Points on a hilly landscape, in no order, each with its height.
A ball rolls from a point to whichever of its 2 nearest points has the largest drop for the distance, and stops where none of them is lower. Distance is the straight distance between rows; heights are no part of it.
Q_456 (h 698): [-29  58 -33 -39   8  45  -7  86  32 -20   2  -1  88  -3  10 -66 -29  29
  35  34 -44  69  12]
Q_493 (h 472): [-18  41 -26 -17  -1  36   3  -4  18  15 -25 -16  26  29 -22   4  -1 -25
 -18 -13 -18  20  17]
Q_114 (h 127): [  7 -52  28  49  22 -56 -23   7  19  27  29  13 -62  -4  39 -13  -9  16
 -14  12  19 -39   7]
Q_185 (h 676): [-41 -52   9   0 -17 -31 -52 -24   5 -46  24 -52  -5  -4 -30  -7   7 -18
 -14  12  33  -8  51]
Q_636 (h 413): [ -9 -75  62  35 -13 -33 -16  17 -19  20  26  55 -52  12  62  12  15  12
  -1   7  35 -39 -44]
Q_759 (h 503): [ -5  74  21   3  40  -1  10  -3 102 -14 -20  26  68   1  27  24 -31  27
 -10 -19 -16  13  10]
Q_120 (h 752): [ 17  15  16  -2  26 -11  19 -94  21 -31 -25  47 -27 -10   5  84  -4  60
 -45  26  29 -10  30]
Q_368 (h 206): [  2  15 -60 -45 -21  44  -5  -8 -58  23  20 -50   6  17 -38 -34  29 -63
   5  15 -50   7  -7]
Q_373 (h 667): [ 36 -25 -16 -49  62  -8  -1 -79   8   4   0   5  -5  29 -17  12  -4  25
 -64  60 -36  -5  38]
Q_176 (h 704): [ 36 -17  -7   4  21 -20  18 -48   2  48  10  -7 -48 -12   4   9  12   5
 -58  42 -24 -43  26]
Q_819 (h 441): [ -8 -56  20  37  13 -40 -55  66  39   0  25 -29 -25   5  29 -65 -21  21
  45  -6  11 -14 -11]
Q_404 (h 189): [  2 -14  -8  29 -15   3 -15  25 -13  19   0 -22 -29   4   4 -19   7 -26
  26 -46  14   0 -21]
Q_472 (h 364): [-36 -26  17  12 -50  19  33  43 -40 -26 -20  24  21  30  18  44  18 -38
  14 -56  45  24 -40]
Q_51 (h 433): [  7  23 -50 -26  19  38  -8  67 -34  26  22  -5  38  -5 -13 -79 -15 -18
  51  16 -49  42  -1]
Q_310 (h 609): [ -2   4  -5  42  25 -18   7  50  40  21  -6 -12  -5 -12  28 -33 -28  21
  12 -15   8   1   6]
Q_886 (h 271): [-22 -53  28  -2 -67   0  18  13 -46 -19   6  15 -18  17  23  35  41 -33
  11 -27  38  -5 -55]
Q_391 (h 719): [ 39   0 -32 -44   0  11  42 -79 -15  22   1 -22 -25   7 -27  16  20   1
 -51  57 -35 -31   2]
Q_969 (h 375): [ 32 -39  23   5 -62   8  21  51 -69  -3 -13  61   4   2  11  33  26 -11
  42 -72  25   4 -69]
Q_546 (h 763): [ -7 -49 -33 -49 -13  -8 -19 -58 -22 -11  35 -63 -13   0 -42  -7  24 -19
 -39  56 -28 -17  40]
Q_813 (h 727): [ -2 -36 -41 -17  16   7 -52  32 -42  30  61 -47  22  -7 -12 -65  14 -27
  31  33 -47 -14  -1]
Q_162 (h 605): [ 45  61   2 -16  35   9  30   7   3  54 -12   9  44 -15  22 -22 -17 -10
  13  13 -56   5 -25]
Q_85 (h 469): [-39  22 -50 -18  25  21 -21  70  20   7  14 -17  56   4  -2 -54 -35  15
  18  23 -40  23  35]
Q_959 (h 548): [-17 -13  14  10  37 -32  13 -64  10 -42 -32  37 -25   6   6  58 -30  36
 -53  11  32  10  56]
Q_989 (h 394): [ 22  52 -22 -10 -17  59  13  48  -3  22 -36   8  27 -16 -32 -32 -33 -22
  49 -67 -17  55 -18]
Q_760 (h 495): [ 14 -23  12  19 -43  -1  35 -15 -51 -10  22  63 -57 -25  52  65  36  11
 -20  29  44 -64 -25]
Q_159 (h 138): [ 23 -16   4  24  57 -47   4  -7  33  56   9  -2 -31 -15  27 -14 -23  17
 -33  31 -20 -38  29]
Q_776 (h 355): [ -6 -67  49  31  -9 -43 -48 -11  -1   8  46 -10 -69  13  20 -26  18  -8
   6  22  25 -33 -16]
Q_205 (h 232): [-47 -68  47   0 -50 -10  -7   9 -22 -25  15   5 -21  28  20  13  32 -42
   2 -11  44  -3 -35]
Q_298 (h 674): [-24 -12  -8   5  -1 -12 -10 -28  18 -15  -3 -23 -19  16 -28  17  -6 -13
 -34   7   6   1  50]
Q_693 (h 474): [ 25 -36  19  32 -15   0  13 104  -1 -40 -35  15   6 -19  25 -62 -32  44
  65 -66  10  32 -54]
Q_262 (h 345): [ 37  -4  17  12 -46  18  44  62 -71  -8 -26  51  17  -2  -5  36   6 -16
  43 -86  43  11 -59]
Q_286 (h 458): [ -3 -40  12  37 -12 -12 -11  96   7 -29  -8  -1  -1   4  24 -60 -14  17
  65 -61  14  16 -49]
Q_362 (h 163): [-30 -60  36  37   0 -49  -1  14  -7 -11  15  32 -39  15  33  12  -9  -3
 -16   2  42 -14   2]
Q_170 (h 586): [ 15  34  18  27 -14  -5  48  -7 -33 -15 -16  63 -22 -29  33  81  37   8
 -12  32  46 -46   0]
Q_859 (h 831): [ 51  58  -2   7  -3   5  47 -80   3  14  -8  17 -32 -29   0  77  33  33
 -23  44  12 -55   4]
Q_748 (h 143): [-26 -72  43  39  16 -66 -17  22  12  -1  29  38 -51   8  49  -4 -19  18
 -10  17  30 -24   4]
Q_810 (h 506): [ 30  84 -25 -47  -4  44  25 -21 -15  38 -16   7  42   8 -13   3   4 -32
  -2  -5 -42  17 -28]
Q_818 (h 329): [-10  31  27  33  53 -46  24 -10  54   4 -24  41   7  -8  20  32 -32  38
 -25   5  22  -7  34]
Q_754 (h 769): [  4  20  28  18  28 -25  28 -70   1 -29 -23  64 -37 -24  20  86   3  59
 -40  42  34 -34  32]
Q_653 (h 649): [-15  66  53  28  49 -30  30 -21  72 -26 -29  68  41  -9  30  69 -24  48
  -3  -6  25 -10  17]
Q_860 (h 260): [-15 -15 -43 -32 -39  36 -40   7 -45  10  30 -61  20   1 -34 -31  24 -59
  21   5 -34   5  -4]
Q_634 (h 418): [-35  31 -15  14   1  10  -2  11  34  -5 -27 -14  16  23 -19   2 -15 -17
  -7 -26   8  17  25]
Q_488 (h 712): [-29 -59  38 -36 -73 -15  -3 -54  -8 -60  44 -42 -47  -7 -15 -10  57 -31
   0  21  49 -16  -6]
Q_827 (h 573): [ -2  -3  15  -1  58 -24 -12 -80  39 -39 -42  42   0  23  12  56 -32  51
 -45   8  18  34  61]
Q_548 (h 633): [-11  -1 -22 -32  46 -12 -22 -40  23  -3 -11 -11  15  22 -26   1 -21   7
 -44  39 -34   5  52]
Q_779 (h 684): [ 36  13  -7 -56  71  -2   4 -91   7  -6  -3  17  17  28 -15  16   6  23
 -64  65 -35   2  11]
Q_168 (h 428): [ 21 -52  33  33  -9 -25 -38  34  -6  19  12 -12 -40  16  18 -50  13   2
  56 -27   7 -13 -49]
Q_955 (h 666): [-38 -33  11  -8 -72   8  13 -20 -32 -40  11 -35 -25  12 -12   6  41 -56
  18 -27  47   1 -36]
Q_757 (h 665): [ 62 -10  -8  29  18 -11  -3  32  -4  67  12 -15 -29 -25  32 -45  -6   3
  20 -19 -18 -14 -23]
Q_606 (h 522): [ -6  67 -42 -45   4  54   0  24  -6  24  -1   6  52  23 -22 -32  -1 -40
  18  -1 -48  51  -4]
Q_297 (h 795): [ 40  19  15 -26  51  -9  19 -97  39   0 -19  28   3  -8  -5  62   4  46
 -60  37 -13  -5  11]
Q_471 (h 677): [ 18 -20  23  40  29 -39   5 -37   4  25  10  25 -68 -33  25  26  -4  29
 -44  23  14 -42  21]
Q_122 (h 555): [ 17  37  11  47  -2 -11  30 -12 -22  25 -11  22 -23 -20  22  38  11   5
  -2 -14  32 -23 -14]
Q_359 (h 543): [ -8  62 -13  -7   0  52   7  78  49  -6 -34  -8  54 -13   5 -46 -50  19
  40 -36 -15  61   0]
Q_857 (h 598): [ 22  53   1  17  28  -8  21 -21  17  43 -13   8   4 -10   6  16  -4  15
 -19   6 -10 -19  10]
Q_570 (h 635): [ -1  25  36  32  13 -21  39   2 -20 -15 -15  81 -25 -28  48  87  14  26
 -21  35  51 -46  18]
Q_543 (h 330): [-57 -14 -42  -8 -10  23 -59  53  -8   0  36 -56  55 -12 -31 -42   4 -20
  50 -16 -24  11  20]
Q_509 (h 517): [ 23  63  20  44  -4   0  44   6 -29   4 -23  42  -9 -20  29  70  21  10
   7  -3  50 -29 -12]
Q_451 (h 659): [ -5 -46  -5   1  20 -30 -31 -40  18 -12   9 -30 -20   7 -23   8 -18  -4
 -44  24  -9  -3  73]
Q_591 (h 471): [ 11  54  -9   6 -13  49  27  68  21   0 -47   7  40 -26 -10 -32 -48   3
  44 -67   3  56 -17]
Q_954 (h 287): [-27 -19 -29 -26 -41  33 -65  23 -38   5  39 -67  32 -11 -44 -30  35 -52
  44 -27 -15   9  -5]
Q_709 (h 507): [ 26   6  20  27  -7  17  34 104  10 -43 -52  12  24 -44   9 -49 -48  40
  55 -70  17  56 -42]
Q_783 (h 363): [ 21   6 -38 -27   9  40   0  91 -19  17  18 -12  34 -25  -8 -91 -25  11
  62   8 -55  49 -14]
Q_320 (h 746): [-29 -41 -31 -52  42  -8 -55 -52 -25 -27  22 -29  46  20 -47 -15 -14   6
 -24  62 -39  -3  69]
Q_5 (h 901): [ 35  74  25 -31  45  26  35  53  31   3   2   8  45 -32  40 -74 -50  30
  39  52 -67  51 -42]
Q_260 (h 668): [-28 -52   3  -1  11 -36 -54 -46   2 -34  12 -49  -3  -6 -29   4 -10  -6
 -26  26  10  -2  80]
Q_951 (h 514): [-16  71 -33 -27  -6  50  -1   4  20  18 -27   0  49  26 -16  -1  -6 -32
   0 -33 -36  34   4]
Q_711 (h 242): [ 20  13 -20  23 -22  21  10  29 -25  18 -17 -14  -6  -7 -12 -20  -7 -34
  34 -68   9  26 -18]
Q_196 (h 430): [-17 -40  20  18 -49 -10  22 -25 -28 -11  22  10 -50   5  18  19  25 -16
 -24  -3  42 -24 -27]
Q_452 (h 393): [ 46  25   3  25 -44  11  40  13 -68   3 -22  29 -21 -14   3  37  19 -17
  32 -56  41  -5 -59]
Q_926 (h 344): [  4  56 -51 -48 -47  53  31 -55 -19  14 -14 -30  14  26 -39  16  21 -34
 -23  -2 -34  10 -22]
Q_995 (h 770): [ 45  23 -18  -6  -4   5  49 -87  -1  22  -2   2 -46 -30  -6  57  37  29
 -49  46  -5 -48   8]
Q_588 (h 373): [-22 -67  65   1 -40 -28 -42 -24  -4 -17  44 -21 -58   8   7 -20  41 -18
  19  20  40 -31 -19]
Q_308 (h 314): [-20 -60  27   1 -66  19  28  46 -47 -12  -8  33  13  28  30  50  38 -30
  13 -53  43   8 -50]
Q_157 (h 509): [-41  20 -30 -15  26  12 -26  49  49   8  -5 -19  51  10  -7 -36 -36  15
  -2  19 -24  17  47]
Q_804 (h 661): [ 38  55   6 -26  53   4  24 -64  20  31  -6  21  20   8  -3  23  17   9
 -40  38 -51 -11  -9]
Q_555 (h 657): [ 11  24  37  55  32 -39  38  14  -3  13  -4  61 -22 -30  52  55  -1  24
  -9  25  41 -42   9]
Q_238 (h 754): [ 12  -9 -53 -38 -25  44 -26  48 -59  32  24 -33  23  -4 -40 -50  10 -52
  48 -28 -50  30 -16]
Q_224 (h 560): [ 50  93   1 -35  24  31  36 -18 -16  44  -8  14  48  -7   5   0  -1 -18
   9   3 -60   7 -39]
Q_27 (h 640): [ 11  37 -28 -16  -8  21  23 -51   6  14 -15 -15  -3  12 -18  20  11  -1
 -40  14 -14  -7   4]
Q_221 (h 482): [  2  42 -37 -40  17  38  -1  37 -21  34   9  -6  39  16 -14 -59  -2 -35
  24  10 -55  38   1]
Q_561 (h 588): [ -2  73  41  16  51 -16  10 -33  95 -34 -15  46  64 -12  28  63 -23  43
  -7  -9   3   2   7]
Q_210 (h 60): [-71  10  -8  -6  13 -13 -22 -25  41 -67 -43  13  34  51 -34  33 -33   0
 -19 -21  28  37  61]
Q_501 (h 686): [ 41   7 -18  -5  57 -14  12  67   8  61  19 -14   1 -29  37 -72 -24  13
  15  38 -48 -13  -6]
Q_820 (h 224): [  8  -5 -20  19 -14   8 -14   8  -1  32   3 -39 -15   7   0 -22   4 -30
   1 -21  -4  -4   2]
Q_237 (h 205): [ 46   5  -9   8 -18  23   5  71  -4  -4 -24   6   9 -35 -28 -50 -24  -9
  62 -98  -7  44 -38]
Q_736 (h 689): [-44 -52  27 -32 -87  -2  14 -29 -21 -55  20 -36 -31   5 -10   7  58 -50
  14   2  56  -8 -32]
Q_301 (h 750): [ -1 -26 -32 -63  39   5 -27 -78 -18 -31   9 -27  17  36 -48  -9  -2  14
 -40  71 -35  11  58]
Q_795 (h 835): [ 40  76  31  21  38  -5  16 -52  35  14 -13  30  15 -20  17  73  12  36
 -12  22 -13 -38   6]
Q_517 (h 431): [ 10  74 -38 -61 -18  48  21 -47   0   7 -21  -5  36  27 -25  15  22 -30
 -24  -3 -47  16 -25]
Q_784 (h 737): [-39 -37 -35 -25  26 -15 -56   9 -22   8  56 -43  45  -6 -34 -48  -6  -9
   5  49 -42 -20  43]
Q_366 (h 116): [  2   4 -61 -46 -47  38  11 -33 -35   4  10 -61  -4  11 -40 -14  30 -54
 -20  28 -42  -7   0]
Q_997 (h 742): [-25 -39 -24 -24  26 -16 -58 -20 -16  -8  32 -44  31  -6 -41 -20 -12  -5
 -15  52 -33 -20  68]
Q_500 (h 760): [ 28 -39 -31 -37 -14  -1  36 -87  -6  -1  24 -36 -46  -9 -31  15  15   7
 -55  52 -22 -29  29]
Q_43 (h 741): [ 13 -17 -35 -14 -30  42 -54  56 -34   7  12 -40  18 -12 -43 -51  10 -47
  70 -51 -32  34 -16]
Q_293 (h 669): [ -1  -9  27  56  31 -55  16  -5   2  18   5  49 -49 -26  43  30 -12  34
 -26  20  30 -42  15]
Q_55 (h 257): [-26  65   6  -2  26   5   2 -38  64 -40 -35  37  51  27 -10  53 -16  19
 -39 -37  15  25  19]
Q_67 (h 718): [ 12 -24 -34 -12  16   9 -39  65 -23  40  37 -29  11  -2   2 -73  -9 -13
  41  12 -51   2 -10]
Q_215 (h 213): [-83  13   2   5 -10   1   3  -5  24 -62 -39   8  30  45 -30  33 -15 -24
 -28 -35  44  34  34]
Q_409 (h 700): [  0  56  46  20  45 -31  21 -43  42 -28 -29  68  11  -1  20  92  -4  47
 -24  15  30 -11  24]
Q_379 (h 615): [  0   8  -9 -28  53 -12 -21 -51  53  -5 -22  14  20  20 -14  24 -32  24
 -50  22 -19  18  52]
Q_505 (h 732): [-40 -20 -41 -22  30  -8 -45  26 -52  13  69 -31  35  -8 -23 -71   4  -8
  20  62 -57 -12  14]
Q_972 (h 424): [ -8   9 -37  -5  24  21 -17  86  21  25  11 -31  33  -9  15 -71 -31  17
  27  12 -40  19   9]
Q_645 (h 728): [-14 -62  31 -33 -58 -29 -26 -64  -3 -40  44 -52 -47 -22 -23 -20  46 -18
  -3  25  34 -31  17]
Q_432 (h 715): [  9 -61  55   6 -46 -12 -41   7 -37  -2  -6  -8 -39  31  -5 -33  39 -20
  77 -40  13  -5 -68]
Q_597 (h 733): [ 11  44  28   5  28 -12  16 -75  30 -47 -36  55   8   6   5  95  -6  53
 -41  17  37   2  20]
Q_896 (h 636): [ 57  46   4   4  28   8  33  14  -8  74  -4  -1  12 -35  23 -19 -11 -10
  14   2 -40  -4 -26]
Q_275 (h 828): [ 17  67  12 -38  28  55  24  78  25 -10  -8   9  72 -24  27 -70 -50  34
  37  34 -64  78 -34]
Q_195 (h 423): [ 27 -52  39  32 -21 -19 -17  15 -34  30  14  14 -54  16  22 -30  18   1
  49 -40  16 -14 -64]
Q_322 (h 725): [ 47  15  -7   5  10  -7  33 -62  -3  50   6  -2 -38 -22   0  33  18  17
 -54  34 -18 -42   5]
Q_62 (h 448): [ -9 -49  22  34 -12 -23 -40  80  27 -20   7 -23  -9   8  27 -61 -15  26
  65 -30  10   0 -34]
Q_529 (h 508): [-80   6 -44 -17   7  16 -49  64  20  -5  32 -32  78  -6 -25 -46 -30  19
  29  14 -36  22  36]
Q_833 (h 717): [-48  -2   8  13 -33  -6  42 -11 -17 -36 -18  20  -6  24   0  54   8 -12
 -31 -24  48   2  -4]
Q_233 (h 648): [-37  39 -34 -19  -5  49 -16  97  45 -17 -13 -21  78  -9   9 -55 -42  42
  30  14 -34  63  25]
Q_664 (h 687): [ 18 -42   6  20   0 -24   5 -52   0  17  20  -5 -75 -22   5  10   6  15
 -59  34  -2 -36  18]
Q_572 (h 310): [ 28  46 -28   3 -13  40  12  26 -16  38 -20 -10  11 -14 -21 -19 -15 -29
  32 -59 -16  31 -16]
Q_422 (h 532): [-14  42  -2  18 -21   3  37 -52  -3 -16 -25  16 -16   8 -12  53  12   6
 -32  -1  39 -15   5]
Q_108 (h 267): [ 22  26  39  30  72 -49  12 -25  69  22 -16  38   3 -24  26  37 -36  66
 -27  29   0 -22  36]
Q_71 (h 705): [ 27   1 -33 -13  39   2  -6  71 -21  43  23 -21  14 -12  16 -89 -11  -1
  28  35 -54  -3 -12]
Q_565 (h 386): [-25 -16 -41  -4  -1  26 -46  99  10  11  33 -45  47 -25   0 -65 -21  20
  48   6 -39  20  10]
Q_587 (h 263): [ 35   2   4  22 -18  15  25  64 -25  -8 -27  29  -1 -20 -11 -24 -17  -5
  64 -99  20  32 -45]
Q_429 (h 223): [ 12   6  15  17  79 -50  -2 -12  60  34 -21  20  -3 -11  22  14 -39  56
 -39  41 -13  -6  44]
Q_676 (h 400): [-16 -52  35  11 -54 -20  -5 -28 -13 -26  36 -22 -67  12  10   2  37 -28
  -4  10  30 -26 -27]
Q_582 (h 449): [ 31  -1   8  21 -56   6  37  -2 -68   0  10  61 -41 -27  55  65  36   1
   3   6  49 -53 -45]
Q_235 (h 298): [  44   15    8   13  -26   18   35   48  -59   -6  -29   44   -1  -18
  -26   -2   -8  -13   52 -107   30   28  -56]
Q_220 (h 408): [ 20 -31  25  18 -45   9  27  30 -63   8   2  59 -18  -5  59  56  35   2
  13 -21  35 -39 -54]
Q_348 (h 591): [ -4  13 -21  -1 -18   6  31 -65   8  -7 -11 -16 -27   7 -23  45   5   2
 -39  11  13 -15  12]
Q_510 (h 328): [  3 -56  -5  10  15 -41 -48 -12  14  19  38 -40 -32  -2  -8 -35  -2  -6
 -27  31 -13 -25  37]
Q_64 (h 673): [ 62 -10  -9  20  40 -15  -4  57   8  67  14 -23 -13 -30  43 -62 -12  17
  17  10 -35 -16 -15]
Q_285 (h 764): [ 20 -57 -12 -20 -29 -12  22 -86   4 -22  41 -41 -69 -25 -17   3  26  -5
 -32  33   1 -28  26]
Q_730 (h 198): [-51  38   2  -4  26  -4  -8 -42  64 -58 -43  36  40  46 -21  46 -27  15
 -37 -24  27  40  38]
Q_658 (h 702): [-49 -49  43  -8 -50  -2 -61   5 -20 -38  15 -44   3  16 -20 -27  52 -34
  46 -14  51  -1 -34]
Q_977 (h 761): [ -9  72 -11 -40  28  35   8  69  37 -13   5  11  73  -1  22 -74 -34  30
  31  49 -61  59 -13]
Q_227 (h 655): [ 53   8 -12  11  21  -1  12   7 -21  76  12 -15 -16 -17  17 -30   1 -12
  -5  -1 -33 -13 -15]
Q_719 (h 451): [ 37  42   8  29 -38  10  52  16 -58   5 -18  47 -17 -17  22  55  20  -5
  20 -18  50 -25 -37]
Q_34 (h 592): [-29  27 -17  15 -50  24  34  -8 -27 -23 -21 -14  -8  22 -12  26   8 -40
   1 -48  33  25 -22]
Q_370 (h 596): [ 13   0   6 -32  73 -19 -30 -77  56 -26 -35  23  32  19   0  45 -33  45
 -47  17  -5  38  49]
Q_520 (h 771): [  33   14    0  -14   18    0   32 -107   24  -13  -16   22  -39   -9
   -7   75    2   55  -53   39    6  -15   33]
Q_641 (h 544): [-36  21 -22  -4  29   5 -15  71  69  -3 -14 -23  38  -6  14 -45 -50  43
   2   6 -13  14  40]
Q_250 (h 691): [-44  -4  -2  18 -19 -10   8 -17   2 -30 -17  -4 -18  22 -14  29  -6 -14
 -28 -11  34   8  27]
Q_118 (h 434): [-13 -51  26  36  -5 -29 -49  32   9   7  25 -23 -28  17  18 -44   9  -6
  42 -15  18 -16 -24]
Q_984 (h 321): [ 39   2 -26  -9 -14  45  -1  90  -2   2 -19 -10  22 -45 -30 -63 -31  -3
  60 -58 -32  61 -20]
Q_116 (h 675): [  7  31 -16 -29  18  15  11 -56  34   9 -22   2  17  24 -15  25   1   9
 -48  13 -26  -1  15]
Q_225 (h 340): [ 57  16   2  20 -42  24  27  22 -63   5 -26  19 -20 -13 -29   8   9 -22
  39 -89  27  16 -58]
Q_939 (h 306): [  7 -37 -21  -2  20 -13 -34   4  -6  34  35 -44  -6   0  -8 -34   8 -22
 -15  24 -28 -19  25]
Q_878 (h 720): [ 16 -48  25   9 -34  -2 -42  26 -32  -1   2 -13 -23  13 -14 -42  22 -33
  73 -57  -4  12 -59]
Q_380 (h 647): [  8 -33 -12 -18  44 -21 -13 -56  16   6  -1 -20 -13  15 -21  14 -17  11
 -47  48 -23  -5  59]
Q_498 (h 594): [-31 -12  -1  37  19 -29 -16  47  34 -10  -2  -8  -4   8  15 -24 -28   6
   9 -18  24   5  22]
Q_435 (h 743): [  0 -65   0 -28 -54 -21   2 -81   3 -42  47 -58 -61 -23 -28  -8  39 -17
 -21  30  16 -25  27]
Q_503 (h 521): [-37 -35  20  16  10 -40  16 -33  -8 -48 -11  35 -36  11   8  55 -16  18
 -46  14  39   4  43]
Q_849 (h 181): [ 22 -17   7   5  70 -47   0 -30  39  41  -6  13 -20 -12   7   6 -27  33
 -46  47 -20 -17  50]
Q_269 (h 710): [-17 -56  49  -8 -53  -6 -41   4 -33 -20   8 -24 -21  25 -10 -26  57 -39
  64 -17  31  -3 -61]
Q_852 (h 634): [-33  -5  -8   4 -68  19  32  -6 -49 -35  -9 -22 -15  20 -14  29  32 -57
  14 -46  40  10 -41]
Q_816 (h 227): [ -1  14 -63 -53 -56  46  30 -60 -16  -8  -4 -51  -5  23 -52  15  29 -40
 -30  14 -33  -2  -4]
Q_461 (h 574): [ 15  34  -6  36  10  -1  25  -3  -5  44 -12   2 -17 -11  20   9  -5  -6
  -5 -19  11 -11  -7]
Q_480 (h 455): [-26  68  10  17 -23  12  39 -38   7 -23 -37  29  19  20  -7  57  12   1
 -21 -24  37  -3  -4]
Q_117 (h 868): [ 55  75  10  16   3   5  37 -63   8  29 -13  17 -11 -23   9  69  24  21
 -15  22  -5 -40 -10]
Q_807 (h 342): [  2 -67  27  22   0 -40 -56 -13   9  19  46 -34 -55  -2   7 -30   5  -7
 -11  26  -5 -38  22]
Q_337 (h 630): [ 29  50  12 -10  60 -10  13 -24  38  42 -11  10  18  -5  10  12   3  12
 -31  33 -41 -13   4]
Q_683 (h 599): [-16  38 -15  -3   8  44  -3  97  57  -8 -32 -22  55 -19  18 -54 -50  39
  26  -6 -22  53  13]
Q_602 (h 107): [ 36 -37   9  41  33 -43 -15  -1  27  62  31  -7 -58 -19  27 -20  -7  17
 -23  25  -5 -40   6]
Q_496 (h 309): [-59 -14 -36 -13 -36  32 -65  38 -18 -13  25 -63  47 -15 -47 -27  20 -44
  52 -31  -7  16   9]
Q_490 (h 576): [-42  -5 -15  34  20 -17 -29  70  53 -17  -2 -25  19   3  12 -38 -50  36
  14  -4  17  10  37]
Q_877 (h 678): [ 17  14 -38 -36   0  20  20 -51  -8  20  -4 -20 -12  17 -29   0  18 -18
 -43  33 -39 -16   5]
Q_600 (h 756): [  4 -43 -37 -50  17   2 -16 -76 -32 -26  26 -44   0  16 -47 -10   9   5
 -44  70 -39  -8  48]
Q_173 (h 492): [-28 -26  20  27 -11 -25  37 -26 -24 -32  -7  41 -32  -3  20  57   3  13
 -44  13  39 -19  15]
Q_938 (h 362): [-37  76   5  14  -4   9  18 -29  30 -36 -42  43  37  29  -7  55  -4   6
 -27 -33  35  18   9]
Q_918 (h 397): [-15  43   8  13  38 -15   8 -12  60   8 -29  16  22   5   7  23 -31  24
 -27   1   5  10  22]
Q_326 (h 237): [ 27  15 -32 -18  -3  51   6  89   5  16 -10  -9  31 -32  -8 -72 -32   7
  54 -25 -38  54  -9]
Q_394 (h 696): [-58 -46  32   1 -28 -19 -66  16 -10 -43  18 -33  21   9 -17 -28  28 -38
  38 -23  47 -11  -3]
Q_547 (h 462): [-15 -18  15  32 -26 -16  32 -18 -30 -11  11  43 -50  -9  29  53  16   2
 -32  10  42 -35 -19]
Q_710 (h 327): [-73  28  -2  13  -6  -3  11  20  19 -34 -38   5  28  36 -14  11 -20 -23
 -11 -41  37  24  23]
Q_171 (h 391): [-24 -82  82  -9 -42 -36 -24 -25 -16 -11  43   8 -69  16  28  -9  35  -8
   4  37  42 -41 -34]
Q_666 (h 550): [-35  26  -3  17 -29  17  32  21 -21 -16 -36   3  13  26  -8  19   1 -39
  13 -61  40  26 -14]
Q_661 (h 734): [ 28 -26 -18   4 -26  22 -43  63 -17  11  11 -32   6 -11 -24 -54  -5 -25
  67 -63 -28  28 -23]
Q_930 (h 392): [ 41 -24  32  18 -46   6  20  45 -68   6  -4  70 -11  -6  36  45  29  -3
  39 -44  35 -18 -64]
Q_946 (h 358): [-44 -15 -49 -18  -4  37 -48  82 -21   2  39 -38  67 -14 -18 -69  -7   2
  59  -2 -39  28  13]
Q_197 (h 697): [ 37  43 -12 -56  49  14  17 -88  14  -8   0  15  26  22 -16  28  17  10
 -66  47 -41   3 -18]
Q_573 (h 269): [  3   1 -29  -1  12  10  -9  -3  -1  39  10 -31  -1   8  -7 -19   2 -22
 -13  11 -29 -12  16]
Q_121 (h 405): [-18 -82  67   2 -22 -34 -12  -4 -16   4  38  37 -61  16  50  14  25  -7
 -15  32  33 -32 -28]
Q_376 (h 685): [-48 -44  18  13 -15 -24 -45  13   4 -37  17 -38  -6  12 -19 -10   8 -30
   2  -1  37  -4  23]
Q_932 (h 197): [-46 -61  34  27 -23 -37  -5  16  -9 -24  14   6 -21  18  21  14  15 -27
  -7  -9  51 -11 -11]
Q_777 (h 419): [ 14 -46  39  49 -19 -24  -7  17 -25  24  21  28 -59   9  45  -6  20   5
  23 -13  30 -28 -54]
Q_830 (h 461): [-49  20   8  17 -39  24  52  40 -35 -23 -41  31  40  28  13  53   6 -30
   9 -53  54  17 -24]
Q_743 (h 695): [  6  33 -12 -42  20  22  -1 -77  45 -22 -20  10  33  29 -34  42   5  11
 -63  12 -18  11  13]
Q_156 (h 726): [ 39 -41   9   6 -34   6 -41  59 -15  -7   0  -5 -10  -7 -29 -61   0 -14
  87 -78 -18  23 -54]
Q_935 (h 811): [ 27  47  25  -4  48 -13   8 -69  47   6 -17  37  13  -5   1  61  -5  34
 -45  25  -5 -14  14]

Call two points neighbours if one is among the 2 nearest of the other. Go from one point of each pair to the other, from neighbour to neighbour, staying as low as possible. Name the highest point that can't be avoided.
Q_366 and Q_326 => Q_238
Q_404 and Q_210 => Q_606
Q_237 and Q_588 => Q_760
Q_326 and Q_237 => Q_984

Two balls start at each pair of points below. Name the first point that both come to, or write none.
Q_269 and Q_62 => Q_588
Q_64 and Q_310 => Q_366
Q_85 and Q_501 => Q_366
